Points, in no order, along strands that fork, close into loops and pass close to each other.
In the rows, 128 means zero.
Points whose rows are less than 86 apart are linked; no others are. Some points are linked to none.
q101: [132 129 161 172 131  93 143  86 111 189  90 124 106  92  67 136  94  79
 147 100 167 147 115  86  79  91  39 148 101 149 175 144]
q288: [158 124 152 121  91  97  76 166 142 194 113 166 180  99  75 135  24 139
 122 127  94  93 130 106 152 143  49 148  74 104 152 119]
q408: [141 109 113 111 116 138 122 155 132 123 180 163 127 111 150 138 114 129
 126 113  61  89 117 114 192 169 160 126 101 112 119 111]
q19: [120 122  84  65 112 143 106 168 174  99 122 156 145 172 159 116 138 130
 126 169  80 112 108 129 216 182 124 144 111  93  72 114]
q243: [151 104 167 161 161 107 157 119 102 135 177 123 114  97 113 131 113 133
 115  78 111  98 133 140 109 107 157 100 135 147 161 132]
q761: [119 112  96 114  93 165 142 131 134 121 175 163  98 102 175 138 149 101
 142 121  74 121  98  90 185 177 169 143 112 124 121 111]
q26: [130 124 136 154  95 107 117 112 129 193 112 157 123  82  97 149  81  97
 144 119 119 133 110  69 126 127  57 155  90 135 168 127]
q93: [ 86 159  94 117 141 151 109  98 137  81  69  96 124 182 149 117 186 156
 119 178 205 176 134 170  75 112 121 126 168 137  95 140]
q327: [102 155 129  98 172 146 130 161 139  50 150  89 128 208 172  99 188 186
 124 168 141 134 170 174 143 145 221 110 162 115 104 114]
q395: [110 129  90 105 123 174 141 126 138  86 154 132  88 161 183 124 183 116
 145 141 117 150 121 117 164 156 195 138 144 125 109 104]
q196: [129 144 111 116 100 132 104 122 137 149  87 135 159 134 113 134 124 119
 129 154 153 151 127 129 123 118  77 132 133 121 104 138]
q809: [137 137 117 110 112 124 110 135 138 140 116 147 165 125 117 135 107 125
 124 138 127 125 126 128 141 127 101 122 122 116 111 129]
q484: [128 140 113 112  78 115  91 133 142 176  86 157 163 112  98 144  87 100
 142 154 132 146 122  96 138 132  52 161 101 119 127 128]
q10: [178 105 169 136 154  89 140 174 120 116 215 123 152  78 125 116  66 174
 109  75  48  43 147 151 161 140 177  95  96 118 158 118]
q804: [123 106 124 157 124 139 169 102 108 139 159 139  68  93 146 144 147  90
 136  92 114 138 102  91 119 125 165 140 134 150 156 123]
q559: [151 136 176 147 133  84 111 130 120 190  88 126 171 109  56 129  56 129
 124 128 149 113 139 137  84  93  39 120 113 122 150 145]
q192: [128 143 154 160 128 104 137  94 113 177  77 117 126 101  72 137 107  99
 135 118 177 149 125 107  77  85  52 136 125 142 149 155]
q714: [152 121 161 144 133 101 129 126 114 164 125 133 155 105  92 138  79 129
 117 107 125 109 134 134 112 102  96 108 121 130 148 138]
q423: [104 124  90  95 133 175 142 145 140  75 162 134  80 179 191 114 192 121
 145 155 105 137 131 123 181 171 218 140 143 124 100  98]
q880: [121 152  95  91  92 142  96 134 152 135  83 142 166 149 122 130 130 114
 129 178 141 156 116 128 146 133  69 147 124 110  95 137]
q479: [110 115 117 152 121 145 157  85 107 137 109 117  76 113 140 133 169  96
 136 108 161 165 108 106  90 104 151 141 151 153 137 133]
q360: [138 129 143 107 164 129 137 171 122  77 180  99 145 162 158 101 150 174
 129 133 101  99 165 162 156 146 218 100 138 111 102 115]
q748: [134  91 128 156 110 144 152 139 116 134 209 166  85  66 153 144 118 111
 126  76  46  90 109  86 171 163 168 141 104 139 168 111]
q370: [168 104 150 124 125 100 109 163 127 143 169 154 167  91 112 125  59 154
 106  95  67  65 129 135 163 141 123 110  86 109 150 118]
q104: [ 98 145  88 115 107 151 121  91 132 110  65 115 116 150 142 126 178 119
 132 165 189 185 120 129  96 117 102 146 159 131 103 143]
q508: [155 124 140 111  98 107  88 158 141 173 119 163 179 107  89 135  51 133
 122 132  97  95 123 116 153 143  71 135  88 104 135 118]
q316: [ 98 148 140 142 166 148 133 106 113  78 100  72 108 177 153 115 182 172
 117 147 190 154 149 179  63 105 181 105 169 153 113 134]
q913: [144 106 136 149 118 123 134 134 125 148 170 157 121  87 130 146  97 118
 123  94  79 100 116 101 153 137 130 123 107 130 156 121]
q886: [ 90 160 132 126 171 152 128 117 123  61 113  74 112 200 164 105 193 179
 117 163 184 161 158 183  83 123 201 106 174 140 110 128]
q45: [112 157  99  72 147 139 100 161 172  67  95 116 171 210 159 106 162 171
 108 183 145 138 150 190 158 139 117 125 142 103  72 123]
q927: [ 86 151 115 134 149 152 120  92 121  85  74  82 108 175 148 115 192 157
 121 163 207 173 134 168  62 106 147 119 173 148 106 140]
q364: [121 122 155 168 171 140 157 107  97 103 142  70  82 147 142 121 176 141
 124  99 160 142 141 151  62  94 215 110 170 168 142 135]
q774: [138  96 168 182 161 107 168  88  99 156 146 120  80  81  96 137 121  88
 129  75 130 125 100  97  83  92 118 130 129 153 191 138]
q302: [125 120 138 157 144 131 155  90 102 136 122 109  98 119 121 132 155 113
 129 100 158 152 124 131  82  92 151 124 154 152 138 139]
q968: [114 147 113  85 150 143 112 156 161  69 124 115 150 200 162 107 163 164
 119 170 137 136 150 174 157 147 158 120 145 110  80 119]
q204: [122 120 130 151 143 148 156 110 109 109 158 110  84 131 148 131 164 124
 134 106 132 139 130 132 106 113 200 116 156 153 135 123]
q274: [131 130 106  85 134 139 119 174 153  84 151 137 143 172 157 114 144 150
 129 148  89 109 132 147 192 166 168 122 127 102  83 111]
q548: [161  98 158 157 151 111 149 138 107 130 200 134 118  83 129 138  98 136
 115  74  75  81 132 128 137 129 170 109 122 137 166 120]
q692: [130 100 107 137 102 158 141 141 127 129 197 169  89  81 170 142 131 104
 139 100  48  97 108  82 190 178 174 144  99 126 147  98]
q225: [110 136 135 147 161 148 148 108 105  85 129  75  84 166 161 115 188 146
 127 126 170 149 147 157  71 104 214 110 170 161 127 128]
q922: [120 117 131 156 103 115 139  98 126 182 114 151 105  83 108 148 105  82
 144 109 133 150 105  72 117 122  75 152 108 141 165 133]
q144: [174 115 169 123 160  96 138 177 122 103 196 114 158 107 138 112  85 177
 120  91  72  61 155 166 159 141 192  91 111 109 129 123]
q954: [125 120 110 131  93 130 132 104 125 162 114 153 122  99 122 149 118  92
 143 125 128 149 107  83 133 131  99 147 117 133 141 128]
q829: [118 118  90 113 107 166 138 126 134 106 162 147  96 130 172 137 158 107
 145 134  97 134 111 103 170 160 176 142 131 126 113 104]
q844: [154 129 170 144 148  95 125 129 113 151 116 108 179 119  90 124  90 144
 111 119 144 101 143 164  92  90  95  98 132 126 134 148]
q83: [134 135 139  93 165 128 127 179 141  63 160 102 157 179 159 100 152 184
 123 150 108  99 163 169 167 153 199 106 138 101  91 117]
q396: [131 137 133 134  88  99 106 122 138 197  89 153 142 101  84 144  67  95
 146 137 133 140 121  85 121 128  38 157  91 132 149 134]
q211: [ 93 136  76 111  94 158 128  95 138 114  89 131 104 149 158 128 187 100
 137 163 175 187 111 113 121 131 121 154 151 128 109 127]
q154: [147 137 155 125 145 106 110 141 123 125 120 111 190 140 113 120 102 160
 109 134 142 110 148 179 109 103 115  99 139 117 108 144]
q545: [145 102 123 127 126 141 136 164 121 111 209 150 110  92 156 130 116 137
 132  89  38  71 123 119 187 172 190 123  92 124 136 115]
q962: [110 148 121  81 173 140 127 170 151  52 140 103 143 209 172 101 178 181
 124 173 125 122 168 171 164 153 199 111 152 107  87 113]
q208: [114 129  85  96  84 151 118 130 154 128 119 163 125 128 154 140 143  95
 140 150 107 142 100  96 178 163 116 155 116 113 108 113]
q157: [118 136 111 128 132 147 126 115 127  99 124 113 121 157 149 125 166 141
 125 137 154 150 132 153 115 118 164 118 158 134 105 121]
q212: [145 110 129 124 142 144 153 170 116  94 225 127 101 115 163 116 134 151
 140 102  49  73 141 125 185 171 231 111 110 126 132 111]
q268: [145  99 166 174 166 109 164 111  96 142 164 112  99  92 110 133 122 110
 118  76 125 114 125 126  89  95 149 111 140 153 174 131]
q199: [132 104 120 141 112 138 151 120 116 141 167 155 100  91 142 146 122 107
 130 102  94 120 113  96 148 141 151 136 122 135 147 118]
q680: [135 129 165 172 125  86 129 105 123 203  96 137 117  90  57 133  66  91
 148 107 153 138 116  86  87  99  22 150  95 151 179 145]
q207: [110 105 115 161 111 146 176  84 103 143 123 132  56  99 148 141 162  81
 140  95 142 169 100  80 102 113 153 153 143 157 155 130]
q965: [154 128 178 154 129  75 104 136 122 197 105 136 166 105  50 131  36 124
 128 118 131 104 137 121 100  97  30 125  98 125 171 134]
q751: [149 106 155 156 123  92 128 127 117 177 145 150 138  83  87 143  71 120
 123 101 108 106 119 102 123 115  83 123 104 133 174 132]
q575: [123 164 149 144 117  99 105 117 126 185  47 114 160 122  53 130  88 109
 137 149 196 154 140 133  57  86  14 141 118 133 124 162]
q234: [134 114 113 112 142 159 143 163 124  86 202 132  95 144 174 116 155 139
 144 121  66  94 138 122 186 173 233 124 123 119 112 105]
q43: [ 87 163  86  93 142 153 106 112 161  70  79 109 138 200 157 112 187 159
 112 194 189 171 143 174 114 129 125 132 162 125  87 129]
q446: [147 135 136 107 139 119 109 147 137 111 125 120 177 148 130 124 121 156
 117 135 128 111 142 167 136 125 132 104 135 107  99 134]
q292: [155 121 144 116 156 119 133 170 119  92 190 119 143 134 151 115 121 167
 127 108  83  79 152 154 161 148 205  99 121 114 113 116]
q2: [ 98 162 107 130 115 132 116  86 121 142  34 103 130 138  98 125 157 114
 135 164 218 179 126 134  61 100  53 148 148 136 106 163]
q777: [123 129  87  82 100 146 113 147 155 115 129 157 138 145 159 128 135 117
 131 153  97 126 107 116 195 167 130 140 114 102  93 113]
q621: [120 144  77  56 110 137  97 170 182 104  92 151 163 185 149 112 140 133
 119 188 107 134 117 146 203 164  91 143 120  88  69 120]
q949: [122 106 153 176 118 108 155  92 115 185 129 146  83  67  99 146 105  75
 145  85 126 148  98  58 108 118  75 156 107 152 195 131]
q90: [134  86 165 189 143 108 164  92 102 168 149 139  72  61  98 143 108  77
 131  74 116 129  96  69 103 110  96 141 116 155 210 134]
q869: [117 144 136 147 136 122 129  96 117 141  78 101 139 132 102 125 144 132
 121 131 185 146 133 149  69  89  93 117 154 139 122 151]
q106: [112 164 130 136 112 117 111 105 128 164  37 114 152 130  72 128 127 119
 138 157 200 165 134 131  62  96  32 145 133 137 118 164]
q158: [144 130 125 103 132 133 117 155 142 101 149 134 158 146 143 125 127 147
 124 134 108 108 136 147 165 146 154 115 122 111  94 120]
q416: [118 149  82  64  92 138  89 157 171 121  79 152 174 169 134 127 130 120
 119 189 130 148 117 134 178 153  67 157 120  94  80 129]
q762: [148 127 131 119 107 114 104 140 131 162 125 155 166 109 103 140  75 124
 120 130 112 113 125 116 146 132  86 128 102 114 132 131]
q499: [108 145 106 119 108 134 108 107 138 135  73 119 142 145 117 133 150 122
 132 161 177 167 126 133 102 117  87 136 142 128 102 145]
q427: [126 113 161 174 174 128 169  92  90 122 130  83  82 126 119 126 160 122
 125  86 160 134 131 147  57  83 172 116 162 168 153 141]
q206: [111 126  91 110  84 154 133 109 135 130 116 147 109 122 158 138 158  93
 143 140 132 162 106  92 147 146 127 154 133 125 117 120]
q108: [ 94 155 121 109 171 156 125 138 136  51 131  86 113 205 176 101 196 180
 120 171 162 151 164 173 117 140 219 111 165 130 107 115]
q910: [ 98 159  89  83 134 148 101 134 165  80  87 117 156 200 152 115 174 154
 113 188 163 158 142 175 139 130 108 131 156 114  83 131]
q704: [130 131 107 116  80 129 112 124 141 163 108 158 140 104 124 146 107  98
 138 142 121 149 110  84 145 146  82 153 108 120 130 125]
q260: [ 92 129  73 106  83 163 143  94 137 117  93 141  86 132 171 133 184  86
 146 156 156 191 101  87 132 139 123 167 146 132 114 122]
q412: [180 104 170 127 145  81 125 179 126 131 186 130 175  86 116 114  47 176
 103  78  61  47 140 159 164 142 148  95  85 106 154 121]
q488: [135 151 166 156 138  94 113 118 117 175  72 109 171 116  56 131  83 124
 122 129 178 128 146 148  65  80  38 118 131 131 137 158]
q386: [136 119 107 100 140 152 134 160 135  87 183 135 115 152 167 118 156 140
 137 134  84 105 137 131 186 170 201 122 122 118 101 104]
q606: [145 143 174 153 148  98 131 113 108 161  90 103 167 119  72 126  99 134
 117 112 173 117 143 162  68  79  66 104 145 135 138 156]
q119: [123 135 133 149 122 120 135  98 119 157  89 119 126 111  95 136 125 108
 133 122 167 152 121 115  90  95  89 129 136 140 132 144]
q572: [154 117 166 156 119  84 111 125 127 201 121 147 144  83  71 139  44 114
 131 109 120 109 123  94 113 109  43 134  92 131 183 126]
q705: [150  88 144 164 134 124 155 138 111 136 217 153  88  65 135 141 108 121
 122  69  52  83 118 102 154 143 169 125 108 137 189 118]
q825: [103 152 122 139 132 140 127  85 115 128  57  98 124 139 109 128 163 133
 125 145 201 164 127 151  60  90  92 131 160 143 108 159]
q821: [120 145 113 107 139 145 125 136 138  83 133 118 135 172 157 119 161 150
 128 150 140 142 139 161 140 135 166 115 149 121  96 121]
q382: [122 132 125 144 131 133 135 107 119 120 121 115 119 134 130 133 150 125
 122 120 157 142 134 141 102 108 148 114 153 138 118 134]
q576: [156 106 146 131 115 112 123 148 126 146 168 158 140  90 120 138  79 141
 115  98  76  81 125 116 161 148 127 115  98 118 149 118]

A piece is all that can be reached along the links. How many separate loops has the piece of each point below (a circle has one, a figure eight two, a Y none), and how many tips (points with one link)?
q774 => loops 1, tips 1
q83 => loops 3, tips 0
q206 => loops 1, tips 1
q965 => loops 1, tips 2

A fork is a point with three links, a tip a point with one. Leave the first point through the second and follow the links. Name the first fork or tip that comes.
q423 / q395 => q922
q386 / q274 => q844
q825 / q869 => q680
q927 / q93 => q968
q968 / q45 => q316

Name the points in between on the shortest way along the links from the first point to the second, in order.
q316 / q207 => q225, q364, q427, q302, q479
q154 / q2 => q844, q606, q488, q575, q106
q423 / q243 => q395, q829, q761, q692, q748, q705, q548
q488 / q234 => q606, q844, q154, q446, q158, q274, q386
q692 / q396 => q748, q705, q548, q243, q268, q774, q90, q949, q922, q26
q869 / q965 => q825, q2, q106, q575, q488, q559
